Each row is a point on a landscape with many valleys, with its height.
From any point a ball rolls to the lowest of the 2 points nearest to it. It stops when none of these is lower. Distance is the straight distance between rows; heights are no part of it.
Kan: [122  90 144 122 162  96 198 157 131 112 160 175 140 198 128 100 105 123
 119 164]  h=75.9
Pefi: [156 147 134 115  81 126 169 116  97 107 134 104 191 143 170 120 107 155
  99 141]  h=79.3
Tovi: [126 165 126  83 177 159 134 130  82 155 110 101 141  95 151 154 113  95
 116  83]  h=67.7
sul: [112 150  93  91 126 132 106 139 163 109  96 163 140  99 103 128 203 151
 143 115]  h=38.1
fiva: [146 145 147 107 160 124 135 169 109 167  75 126 103 104 112 115 114  98
 152 113]  h=51.7
Matom: [101 138 113 148 106 153 135 106 150 138 148 148 102 145 144 151  95  91
  98 149]  h=61.6
nudos: [128 106 127 122 132 111 136 102 117 112 186 174 129 213 188 151 148 126
 100 117]  h=68.9
fefog: [118 132 175 141 155 104 124  95 143 105 168 151 126 191 184 140 115 119
 120 147]  h=64.9
kofum: [107  65  97 185 119  38 107 160 118 149 139  79 140 154 145 169 161 134
 153 104]  h=76.1
pugur: [144 136 144 113 129  96  95 139 131 120 115 122  85 124 130 110 171 160
 126 110]  h=59.9
Tera: [179 126 144 124 132 153 151 161  96 136  93 143  60 145 107 107 116 136
 129 109]  h=58.2
simo: [170 129 140 156 126 157 174 137 141 106 100 185 193 145 115  98 107 148
 137 166]  h=75.5
Kotot: [107 128  81 115  92 167 143 141 116 167 127 155  63 134 167 152 163 107
  77 112]  h=70.5
lita: [144 120 162 148 128 100 124  92 146  83 160 149  79 176 128 131 112 126
 104 151]  h=60.6
Dov: [120 162 160 185 135 124 140 122 166 131 119 168 189 166 161 122  71 116
 152 164]  h=70.9
Mubo: [147 132 213 140 156 110 126 156 138 123  63 144 152 126 106 135  77  98
 161 170]  h=62.0
ganod: [136 184 142 160 122 177 123 104 153 136 163 147 118 178 155 112 105 177
 144 124]  h=41.1
moku: [152 134 126  92 124 115 131 120 126 116 136 117  49 121  96  59 136 160
 136 137]  h=66.5
duroz: [130 112 136 135 113 151  93 102 108 151 147  77  70  90 111 120 124 123
 121 108]  h=86.0
bos: [ 83 137  76 138 102 103  95 151 148 156 111  95 154  98 131 166 200  99
 130 115]  h=63.4
lafa: [ 61 148  94 144 166 183 108  79 162 135 155 146 174 124 135 139 158 111
 109 133]  h=60.7
mero: [165 111 152 111 143  86 139 168 102  92  97 139 192 120 119 179 137 162
 120 105]  h=66.7
por: [132 104 131 193  86 168 128  91 159 132 146 187  97 152 143 124 101 107
  89 160]  h=65.3
Vab: [110  80  97 166  93 137  83 135 134 161 132  72  74 121 123 150 171 134
 117 124]  h=82.7
mipor: [110  85 136 108 151 128 132 115 127  94 171 174 106 125 119 190 108 118
 110 128]  h=8.9
rer: [ 86  88  70 109 139  91 118 171 147 145 132 147  91 115  93 165 173 120
 173 110]  h=45.6
didi: [159 176 152 143 109 143 104 118 119 146  82  87 142  96 148 114 119 125
 119 124]  h=58.9
Tulud: [106 173 126  74 165 130 104  88 167  86 134 120 112 111 106  79 179 164
 131 116]  h=38.5
vaz: [149 104 127 140 112  87 151 133 108  98 163 130 137 216 178 107 166 160
  80 134]  h=73.0
lim: [140 179 164  80 147  80 119 158 143 125  95 130  97 140 163 128 144 121
 121 109]  h=52.5
fogu: [161 174 123 148 141 184 146  97 101 161 147 117 154 131 135  62  72 167
 190 124]  h=82.6
bezo: [119 178 154  88 171 147 140  90 132 116 138  83 118 122 124  94  65 116
 178 144]  h=52.9
Zita: [127 101 141 115  87 135 108  91 138  86 136 108 138  70 100 167  83 102
 100 152]  h=43.4
movaf: [106 172 100  98 148 170 107 104 131 117 100  86 117  67  83 133 161 120
 104 103]  h=58.1
tev: [117 174 162 102 200 163 132 103 127 124 149 121 106 130 134 140  84 141
 155 104]  h=47.7
Pov: [ 79 115 113 152 130  81  63 125 144 137 134  72 127 101 137 189 178  97
 123  94]  h=68.1
kota: [157  97 111 145  92  91 129 154  97 134 105  72 177  87  94 102 132 169
 175 121]  h=42.9
Fif: [163  78 162 144 156  38 134 160 124 100 145  92 159 169 107 134 156 161
 132 117]  h=78.8
vil: [143 154 122  84  94 139 135 149 121 114  87 141 121  73  99 162 110 104
 106 128]  h=56.6
pufo: [ 82 232  93 156 135 171 110  71 189 140 137 137 126 145 108  68 166 139
 123 140]  h=47.5
nomiz: [136 163 163  99 175 105 136 168 106 172 105 112  96 161 155  88 129 134
 164 102]  h=45.7
Mar: [145 156 160 113 118 127 133 109 115 118 109  96 149 100 122 103  78 114
 147 141]  h=56.2
Muvi: [161 116  98 130 127 175 123 154  72 193  87 114 134  83 112  91 143 126
 164  96]  h=33.1
sufef: [101 239 102 156 134 147  98  78 170 126 138  92 147 160 162  85 172 143
 108 122]  h=41.9
gis: [144 154 179 126 107 107 111  62 185  52 151 163 128 152 132 127 103 136
 137 177]  h=54.9
kap: [ 94 167  86 126 124 190 148 114 159 158 120 162 108  97 139 117 117  92
 115 130]  h=56.7
Det: [172 130 107  87  94 125 148 164  95 107  83 136 154  93 125 185 124 145
 109 109]  h=61.9
loz: [ 86 124 122 133 116  52 126 154 142 149 128 164 135 136 162 152 130  43
 120 156]  h=27.0
puvu: [138  80 104 171  78 115 148 173 101 158 133 103  91 150 139 169 125 108
  79 131]  h=6.9
bidu: [ 96 164 177 160 170 138 134 116 182 134 109 165 150 158 116 109  63  93
 185 175]  h=69.0
vifof: [117 125 163  81 161  77 159 155 122 105 156 159 112 178 142  96  97 126
 152 150]  h=78.7
vafe: [110 105  84  95  95 125  85 141 161  88 120 165 130 108 129 176 220 137
 133 128]  h=11.7
Zel: [167 130 149 168 127 188 143 104 123 116 153 163 114 160 126 110  79 187
 133 136]  h=40.0
sudo: [133 139 187 121 119 119 150 148 120 118  86  99 132 126 121 112  34  90
 153 174]  h=58.7
mepo: [124 124 118 121 119 162 134 143 107 178 116 156  43 149 136 111 140 142
 100  99]  h=64.6
vepa: [125 163 127 101 144 168 133 116  98 160 145 115 115 136 185 140 135 143
 106  79]  h=71.3
kag: [127  86 117 159  83  69 130 165 132 153 108  88 172  93 111 126 117 111
 150 148]  h=46.9
rilug: [183  93 143 162 100 182 102 102 105 106 101 140 131 105 101 119 133 184
 116 134]  h=56.3
Kovur: [133  61 101 186  99  91 164 190 127 152 105 123 189 128 115 149 131 122
 126 145]  h=50.4
paf: [122 145 205 144 170 132 117 130 159 128  80 139  91 138 109 127  89  81
 164 140]  h=65.5
dezuz: [185  96 130 104 135  97 142 139  92 104 132  83 166 111  96  87 123 170
 170 124]  h=38.4
tubi: [160  91 164 139 171 174 165 106  91  99 151 164 159 143 126 123  75 170
 135 117]  h=32.6
fumu: [104  63  78 193 107  83  98 150 129 146 146 101  89 157 120 144 175 131
 148 125]  h=79.0
Mozi: [163  96 141 139 106  78 154 159 123 103 136 124 159 174 128 134 157 136
  88 140]  h=76.2
pigud: [157 161 113 128  90 166 153  86  99 140 161 123 168 145 162  78 105 176
 134 146]  h=80.9
tema: [138 125 126  85 160 120 187 165  77 151 131 133 156 136 139  99 101 129
 161 118]  h=38.7
Bosab: [ 51 173  73 153 149 199 117  68 175 140 170 138 120 150 123 104 178 115
 119 144]  h=54.4
bir: [119 212 141 166 136 150  97  94 165 143 159 148 132 183 181 126 149 160
 106 110]  h=34.7
vir: [ 98 165  89 143  81 169  99 135 146 163 107 119  76 115 159 149 179  80
  73 114]  h=75.4
Gama: [118 106 175 130 142  94  88  87 145 107 155  98 123  98 101 102 119 140
 147 146]  h=83.4
beve: [ 78 137  94  98 170 119 108 112 150 123 139 131 129 113 121 109 200 131
 138 123]  h=21.1
nimiv: [135  60 155 124 151 133 163 135 106  93 169 140 136 135  96 162  82 131
 115 129]  h=23.4
Bobam: [139 133 166 153 137 123 166 128 145  95 125 191 166 195 125 108  95 127
 135 173]  h=73.1
pav: [ 99  76 139 148 145 111 149 167 119 166 123 155 132 120 127 175  99  79
 127 113]  h=26.4
Mize: [113 152  88 110 105 194 125 106 124 152 125 115 124  72 123 102 153 129
 115 115]  h=50.9
geti: [130 188 134 102 177 156 105 134 107 147  73  63 128  79 111 131 125  94
 110  75]  h=64.3
rerok: [206  78 117 136 127 144 147 139  79 121 122  90 131 131  80  95 137 172
 139 108]  h=43.8
Saveb: [110  71 104  99 161  97 116 152 144 103 157 162  77 132  96 176 144 115
 137 124]  h=30.1
Bip: [141 138 104  98 105 129 172 183  86 161 104 146 175 115 149  98 124 125
 127 134]  h=43.7
Losu: [145 169 149 103 118 121 115  77 164  69 151 141 124 134 122  94 146 173
 140 151]  h=49.0
Lut: [100 132 136 127 137 159  94  54 149 122 175  92  89 101 114  93 104 138
 122 128]  h=85.9
Vef: [115 111 119 111 114  74 101 156 119 124 144  74 121 124 148 195 149 137
 114  87]  h=72.3
moti: [190 106 114 140  96 180 110 118  76 132 114  87 108 100 106 111 143 189
 119  99]  h=49.8
visil: [ 83  63  95 141 130  75 143 183 123 177 142 135 132 123 111 153 136  96
 158 115]  h=34.3
lebo: [159 203 115 171 118 195 126 108 134 168  66 119 152 109 147  70 126 125
 137 114]  h=61.8
fota: [135 104 117 112 132 119 135 138 115 152 124 111  82  93  53  55 116 139
 172 136]  h=70.8
rek: [119 105 158 109 192 144 137  83 112 123 181 141 124 137 130 115  85 161
 147 120]  h=40.4
kuni: [141  70 143 107 156 106 178 159  87 108 159 113 151 139 105 104 114 158
 141 134]  h=32.0
naluf: [123  84 105 123 136 175 134 129  91 157 135 140 125  92 109 121 138 149
 138 119]  h=42.5
seton: [112  97 121 118  95 110  96 101 140  93 151 128 180  90 133 186 140 132
 114 133]  h=36.2
Mube: [117 120  93 104 121 136 120 158 151 138 104 151  93  90 102 193 131  84
 112 123]  h=48.4
pofeg: [ 82 177 115 138 119 103 124 140 170 151  84 171 149 125 146 137 130  29
 112 158]  h=34.8
Velis: [115  78 130 155  98  91 154 169 115 144 137 152 131 160 153 172 107  61
  87 143]  h=18.0
Fuba: [132 132 121  82 121 118 121 142  99 125 143 121 112 131 184 161 145 140
  76  99]  h=75.0
peg: [142  96 196 148 146  71 102 135 122 102 128  89 123 136 108 125 115 134
 142 134]  h=81.2
zuzo: [104 128  75  98  90 106  99 142 161 118 105 106 123  64 113 204 153  79
 129 122]  h=56.8
kuv: [169 144 145 145  91 128 145 116 134 102 104 157 210 134 170 126 121 144
 105 152]  h=77.7
pemo: [107  78  66 108  78 156 110 110 147  89 142 151 153  90 111 173 159 130
 123 159]  h=23.7

For each start below, name the point where the ball stops.
Gama => beve
pigud => Mar
Kan => Mar

Call two points neighbours if one is among the 2 nearest of the other. Go from one point of each pair to the other, from neighbour to neighbour, staying as low as possible. Name the highest point that can't be avoided.
Mube and beve => vil
bir and beve => lafa
beve and vafe => sul
mipor and puvu => rer
nomiz and Muvi => fiva
bir and tubi => ganod
